Each row is a point on a tangle of strands that fork and nearly touch. The rows are in no order.
In the rows, zero is written as 128.
Points whose rows are less than 92 apart are linked; no others are. Some points are linked to none.
q409: [142 168 152 139 156 131 141 137 151 121 108 122 130 124  56 166 114 110
 118 143 144 129 129 160 145 169 121 132 101 118 155 164 124 110 112 131
 106 110]
q990: [102 194 143 148 144 126 154 118 152 103 114 124 161 100  51 149 138  84
  81 174 138 122 146 183 146 170  98 113  97 109 176 172 146 107 122 129
 113  96]
q195: [156  89 122 111  93 144  98  75  69 156 107 105 108 123 203  97 168 168
 154 106 126 146 157 114 103 142 157  82 154 147  84  83  94  94 120  81
 166 209]
q338: [132 121  86 129  66 146 145 112  83 121 160 109 130 109 189 124 176 157
 110 122 136 139 136  87 110  76 131  89 152 165  99 101 136 148 136 104
 172 149]
q422: [142 154 130 104 102 148 186 142 179  81 132  93 149  89  90 150 131  90
  92 141 169 133 157 124 101 122 168 108 121 137 161 129 162 153 175 114
 111  92]
q163: [109 193 151 147 166 122 140 125 140 109 103 135 142 129  48 151 124 103
  98 159 136 121 123 179 151 173 106 121  93 110 165 163 133  99 110 138
 107 103]
q697: [128 133  84 122 106 132 102  67  95 158 149 129 140 147 152 133 168 151
 144 158 130 146 113 128 145 137  86  95 157 170  92 143 122 139  88  89
 168 146]
q117: [109 134 153 162 208  97  83 167 139 144  95 147  93 202 108 142  89 119
 139 116 118 119  73 128 159 131  85 193 103 141 118 148 117 105 117 176
 120 142]
q942: [144 117 143 118 122 170 119 101 166 115 106 122 137  80  95 115  88 120
 146 111 130 139 171 171 106 205 134 119 106 112 160 116 100  99  89  98
  98 139]
q713: [108 146 124 149 183  94  85 104 126 154 124 175 108 171 110 134 133 138
 145 144 127 130  82 140 191 131  85 155 127 139 124 165 120 121  89 165
 123 134]
q973: [151  38 161  83 114 175 124 155 136 116 125 121  90  65 187 106  95 140
 156  72  88  94 159 130  88 161 209 132  98  95  89  95  91 124 124  88
  99 156]
q174: [140  97 151  96 124 137 144 147 193  61  94  91 129  69  87 121  78  91
 138 119 135 117 175 167  81 179 191 119  81  91 142 124 134 131 139  95
  82 119]
q607: [135 111 163 152 174  82  63 140 100 184 108 173 106 209 152 113 138 149
 158 109 109 122  84 122 158 131  97 181 159  98  88 112 122 128 130 178
 131 162]
q218: [140 171 143 115 121 137 178 161 163  99 128  91 149 113  73 161 118  98
  96 152 155 127 133 124 115 116 150 122 117 140 156 150 162 153 180 120
 123  78]
q783: [110 172 123 144 119 158 142  79 158 114 120 128 175  92  76 109 135 114
 105 156 136 141 159 171 123 185  63  91 108 122 181 126 124  94  85 101
 126 116]
q370: [ 87 151 111 154 201  87  84 113 137 154 125 170 113 182  99 131 120 130
 136 146 129 125  72 136 185 108  78 153 122 151 137 164 132 114 110 185
 112 121]
q210: [110 122 142 164 203  81  67 147 133 155 106 153 113 208 124 128 109 127
 136 125 120 120  71 128 171 113  79 189 132 135 108 144 128 114 122 183
 124 143]
q630: [129 175 105 102  86 158 178 124 164  93 163 117 161 101 108 144 157 104
 108 160 165 149 150 106 112 109 131  94 132 168 152 142 158 163 156 113
 128 102]
q673: [153 105 120 157  89 131 140 150  48 159 145 128 119 118 175 105 152 162
 137  95 117 137 152 109  95  65 157 125 176 102 110  90 142 123 143 143
 155 116]
q497: [126 118 171 163 209  96  60 135 122 166 101 181  76 190 130 132 119 131
 162 104 102 117  86 140 174 150  88 192 113 126 111 130 109  98  99 186
 129 175]
q489: [126 150 116 140 154 112  94  96 115 157 136 167 113 158 115 145 141 147
 144 149 124 129  94 137 175 141  83 143 132 136 123 166 116 125  83 133
 125 130]
q738: [151 130 132 134 131 119 103 106 107 158 131 148 114 146 131 152 142 155
 147 131 126 135 106 125 158 134 105 155 141 129 122 152 116 140 101 125
 142 138]
q917: [104 152 150 152 198 104  95 123 130 151 107 179  90 169 100 142 117 133
 151 130 124 123  93 151 180 154  89 166  97 133 138 157 105  96  80 170
 110 137]
q695: [124 142 170 171 207 108  90 179 146 142  87 149  83 193  98 139  80 111
 139 106 115 114  74 140 153 147  94 184  78 142 118 141 105  94 125 177
 114 141]
q145: [130 182 110 107  98 154 173 113 167  95 159 121 170  97  96 139 156  86
 101 166 164 150 153 129 120 135 112  88 123 157 161 151 163 151 151 110
 121 104]
q543: [140 120  92 134  81 144 176 156  83 116 182 109 129  96 173 119 150 134
  96 108 127 122 152  85  99  40 150 109 165 128 127 100 150 144 142 140
 162 115]
q10: [128 124 138 116 108 144 132 110 193  65  93 110 151  60  78  94  94  81
 119 120 142 124 187 180  84 187 144 108  87  88 182 106 127 117 110  83
 101 117]
q896: [148  46 148  92  99 163 121 148 100 122 136 119  84  72 206  95 116 146
 150  54  77  86 167 118  77 142 215 116 110  89  83  86  94 116 122 105
 114 158]
q493: [151 152 153 127 152 137 135 126 153 121 109 125 128 107  63 156 101 123
 137 135 140 136 148 170 137 189 127 134 102 111 160 144 113 103 104 122
 104 126]
q461: [149 104 134 134  97 130 140 143  89 156 129 127 112 122 160 148 140 157
 128 116 126 129 129 113 115  99 147 146 160 119 112 112 129 141 138 121
 151 116]
q851: [125 133 119 136  94 132 175 164  99 142 165 123 146 135 150 148 139 134
 104 147 119 130 122  89 125  57 138 133 165 132 126 132 154 162 172 140
 156  89]
q118: [148 120 132 126 109 126 134 128 105 149 137 136 117 133 140 155 135 158
 136 131 127 136 114 113 141 106 127 154 157 127 115 139 121 147 133 119
 151 116]
q207: [118 153 110 120 101 140 186 156 124 130 182 122 165 127 130 152 133 127
 111 171 128 137 116  85 129  66 127 126 150 155 137 149 167 166 188 136
 154  83]
q779: [129 131 144 137 120 138 141 112 181  78  92 112 156  60  63 114  92  89
 105 125 140 121 180 201 100 197 122 115  93  82 189 108 136 105 104 100
 113 116]
q181: [133 103  91 116  90 128 118  68  74 141 121 100 127 139 196 107 188 154
 156 148 138 154 147 112 125 121 113  69 160 170  83  98 111 111 112  73
 180 191]
q103: [ 76 192 104 140 198  91 109 118 150 133 130 156 138 164  70 136 119 110
 115 170 134 125  76 138 177 111  85 127 110 151 154 177 152 120 141 179
 105  96]
q446: [148 102 110 120  85 145 114  82  78 149 121 112 115 128 188 115 171 171
 144 119 132 142 142 109 107 121 132  95 156 158  84  99 115 117 111  86
 167 178]
q257: [115 170 105 111 112 126 167 131 140 129 178 135 161 128 110 157 142 119
 122 184 134 142 112  92 139  89 112 117 144 164 141 170 171 172 178 142
 148  85]
q93: [105 162 111 134 159 102 115 142 134 146 149 136 155 181 102 146 117 123
 120 165 117 127  66 108 166  97 100 143 140 144 141 175 153 160 167 168
 127  93]
q297: [ 84 212 129 141 192 100 125 118 147 125 127 148 143 151  60 141 129 100
 102 175 134 117  89 153 170 131  89 116  99 135 163 179 154 109 135 166
 104  92]
q980: [145  82 154  84 121 153 131 156 197  73  97 108 117  65 107 113  64 100
 157 108 121 122 173 160  87 189 189 125  82  91 135 122 112 126 124  81
  73 135]
q9: [ 64 165 117 159 211  94 103 115 148 145 115 168 115 178  83 133 112 123
 129 160 138 122  73 146 186 121  79 143 106 157 146 167 141  94 113 190
 103 111]
q699: [149 144 149 136 137 155 128 116 157 124 102 129 137  87  71 141  89 120
 141 126 131 139 163 180 122 209 127 123  98 101 166 128 109  86  87 113
 109 134]
q403: [ 91 138 111 148 164  84  97 159 127 149 144 133 163 208 130 135 112 128
 112 147 117 126  53 112 167  88  92 166 157 140 115 150 152 158 169 178
 132 104]
q780: [142 107 104 124  78 149 128  98  87 138 138 122 123 119 176 128 177 159
 128 128 136 146 136 106 108 104 128 106 157 163  96 110 124 136 115  95
 168 150]
q875: [126 188 116 115 111 142 160 102 167 100 155 126 173  99  76 135 152  92
 105 166 155 149 151 150 126 150  97  95 123 143 170 158 158 132 128 111
 122  96]
q610: [100 133 156 159 213 104  79 128 129 160  93 190  75 175 117 135 117 125
 159 117 123 115  95 151 187 157  87 174  91 138 123 144 106  79  82 178
 112 159]
q628: [134 149 107 106  77 158 184 141 145  98 171 115 141  95 131 143 141 122
 103 141 157 140 145  89 112  83 145 106 137 160 140 125 151 167 160 122
 139 104]
q777: [115 116  52 109  86 144 150  72 114 117 148  95 151 125 192 103 171 123
 129 157 149 159 162 104 131 128 103  51 134 186 116 105  98 140 108  72
 169 180]
q736: [148 146 161 144 184 113 116 151 138 142  99 136  99 166  85 160  95 126
 140 124 128 121  98 142 159 156 114 168  93 119 144 155 100 122 118 141
 115 130]
q249: [149  54 157  69 116 174 129 156 167  97 117 116  99  68 165 113  78 131
 166  88 100 103 167 135  87 171 208 133  88  98 104 109  96 127 123  86
  90 144]
q438: [135 113 128 152  90 127 142 143  66 161 143 140 124 137 167 130 159 168
 128 123 117 132 125 102 123  73 134 136 176 110 105 109 143 143 148 135
 160 108]
q465: [150  65 152  74 123 170 121 150 181  89 108 115 110  68 131 110  70 114
 167 101 107 116 168 148  89 182 195 130  88  96 123 115 101 125 123  91
  78 141]
q874: [127 116 123  95 106 153 134  98 190  70  97 111 154  62  97  69  90  85
 133 101 133 134 182 165  80 193 147 103  85  96 181  91 109 119 101  70
  91 132]
q404: [141 110 153 148 149  90  84 137  85 181 116 161 117 197 148 124 139 156
 148 123 113 131  85 116 153 120 106 178 165  98  95 116 128 143 141 156
 135 140]
q327: [ 91 127 118 158 168  69  84 151 119 166 136 147 161 213 139 124 127 137
 122 139 112 123  57 115 168  94  93 165 172 120  99 141 149 150 156 182
 128 117]
q278: [138 120 143  97 105 144 165 150 198  58 105  88 134  74  90 131  96  92
 110 123 159 118 175 144  90 155 195 109  98 111 151 114 135 140 152 102
  86 107]
q368: [117 165 118 122 135 116 148 138 134 140 160 132 162 153 104 148 124 124
 120 180 124 133  90 101 151  96 110 133 147 150 138 177 156 166 172 143
 135  85]
q995: [118 190 137 131 133 128 155 108 159  98 140 122 170 100  57 145 147  84
  89 168 146 136 143 164 138 155  99 107 116 124 174 172 159 123 124 120
 118  95]
q561: [132 129 124  96  86 145 186 144 191  55 123  89 149  79 101 124 124  90
  91 119 167 122 172 123  94 129 187  99 107 125 158 114 144 153 163 102
  91 103]
q557: [150  92 117 139  82 140 151 157  72 136 148 107 109  92 181 111 133 152
 122  75 121 116 163  98  81  65 175 118 154 104 112  87 136 124 131 133
 145 119]
q932: [ 94 114 135 163 182  69  71 148 124 165 119 152 136 222 138 119 127 136
 136 126 114 121  61 125 163 104  87 178 165 120  96 133 143 132 142 192
 124 135]
q684: [146  83 119 118  80 142 144 139  89 134 140 104  96  86 191 109 134 153
 127  66 119 103 160 104  77  90 189 118 140 111 105  86 115 129 123 122
 137 140]
q646: [132 103  83 112  92 140 130  64 107 133 130 100 142 128 191 109 171 137
 137 147 145 159 159 114 130 132 107  72 151 174 108 101  95 121  99  63
 170 185]
q997: [130 122 138 151 127  95 125 166  92 167 129 137 139 187 148 143 132 142
 118 140 110 126  86 104 148  93 120 165 162 105 106 134 139 157 158 148
 143 103]
q259: [147  72 118 104  81 144 111  93  89 132 117  95  97 103 204 100 155 159
 141  88 114 126 159 105  90 141 173  92 136 145  93  75  83 102 111  87
 151 187]
q937: [142 108 126 101 108 167 126 101 178  98  98 114 136  74 112  97  83 112
 145  99 135 142 177 161  88 194 144 114 103 114 164 108  94 116  91  82
 100 137]
q170: [118 123 128 147 112 117 157 180  85 158 152 127 153 169 153 143 133 145
 111 144 112 130 104 102 136  67 134 154 168 111 126 127 145 157 171 149
 158  86]
q415: [135 108 170 159 196  81  53 134 114 175 101 173  86 204 142 120 131 143
 169 105 101 120  78 130 165 138  86 190 138 113  92 123 123 111 112 182
 132 179]
q542: [133 132 102 118  78 147 199 154 123 104 181 104 136  93 152 141 139 127
  90 121 139 126 149  80 107  47 154 110 138 139 138 105 150 155 161 141
 143 107]
q871: [138 121  89 133  68 141 155 132  70 122 173 107 125  98 191 106 168 148
 111 101 131 127 146  91  92  45 144  96 162 141 108  92 141 141 140 132
 163 131]
q299: [130 116 136 153 137  91 103 144  89 176 125 157 136 192 152 135 146 163
 136 135 112 133  88 110 154 103 112 168 172 107  98 135 139 153 150 155
 148 119]
q417: [139  55 130  96  88 150 121 123  85 118 141 101  90  75 204  83 137 150
 139  60  94  95 168 101  70 138 209  96 116 104  89  69  89 115 118 100
 120 174]
q81: [143  77 123 101  78 149 125 111  90 128 128 100  93  93 201  99 146 163
 126  67 115 112 161 102  79 127 179 100 130 130  95  75  98 116 116 103
 139 169]

A fork is a point with three links, a tip a point with one. Leave the first point through the second and follow the links. Name the first fork or tip that comes.
q174; q980 => q81
q163; q409 => q779
q851; q207 => q695
q607; q415 => q713
q465; q980 => q218
q628; q542 => q446

Follow the links from the first point to the second, and from the first to the third. Name the last point that the two ways share.
q777; q542; q417 => q446
q278; q446; q673 => q81
q446; q561; q370 => q81
q871; q259; q777 => q446
q103; q497; q684 => q713
q9; q673; q607 => q713

Name the points in between on the shortest way along the links from the first point to the second, in order.
q195; q118 => q259 > q81 > q684 > q557 > q673 > q438 > q461
q851; q210 => q207 > q257 > q368 > q93 > q403 > q327 > q932
q10; q409 => q874 > q937 > q942 > q699 > q493
q438; q174 => q673 > q557 > q684 > q81 > q417 > q896 > q973 > q249 > q465 > q980
q409; q875 => q163 > q990 > q995
q299; q461 => q404 > q607 > q415 > q497 > q610 > q917 > q713 > q489 > q738 > q118
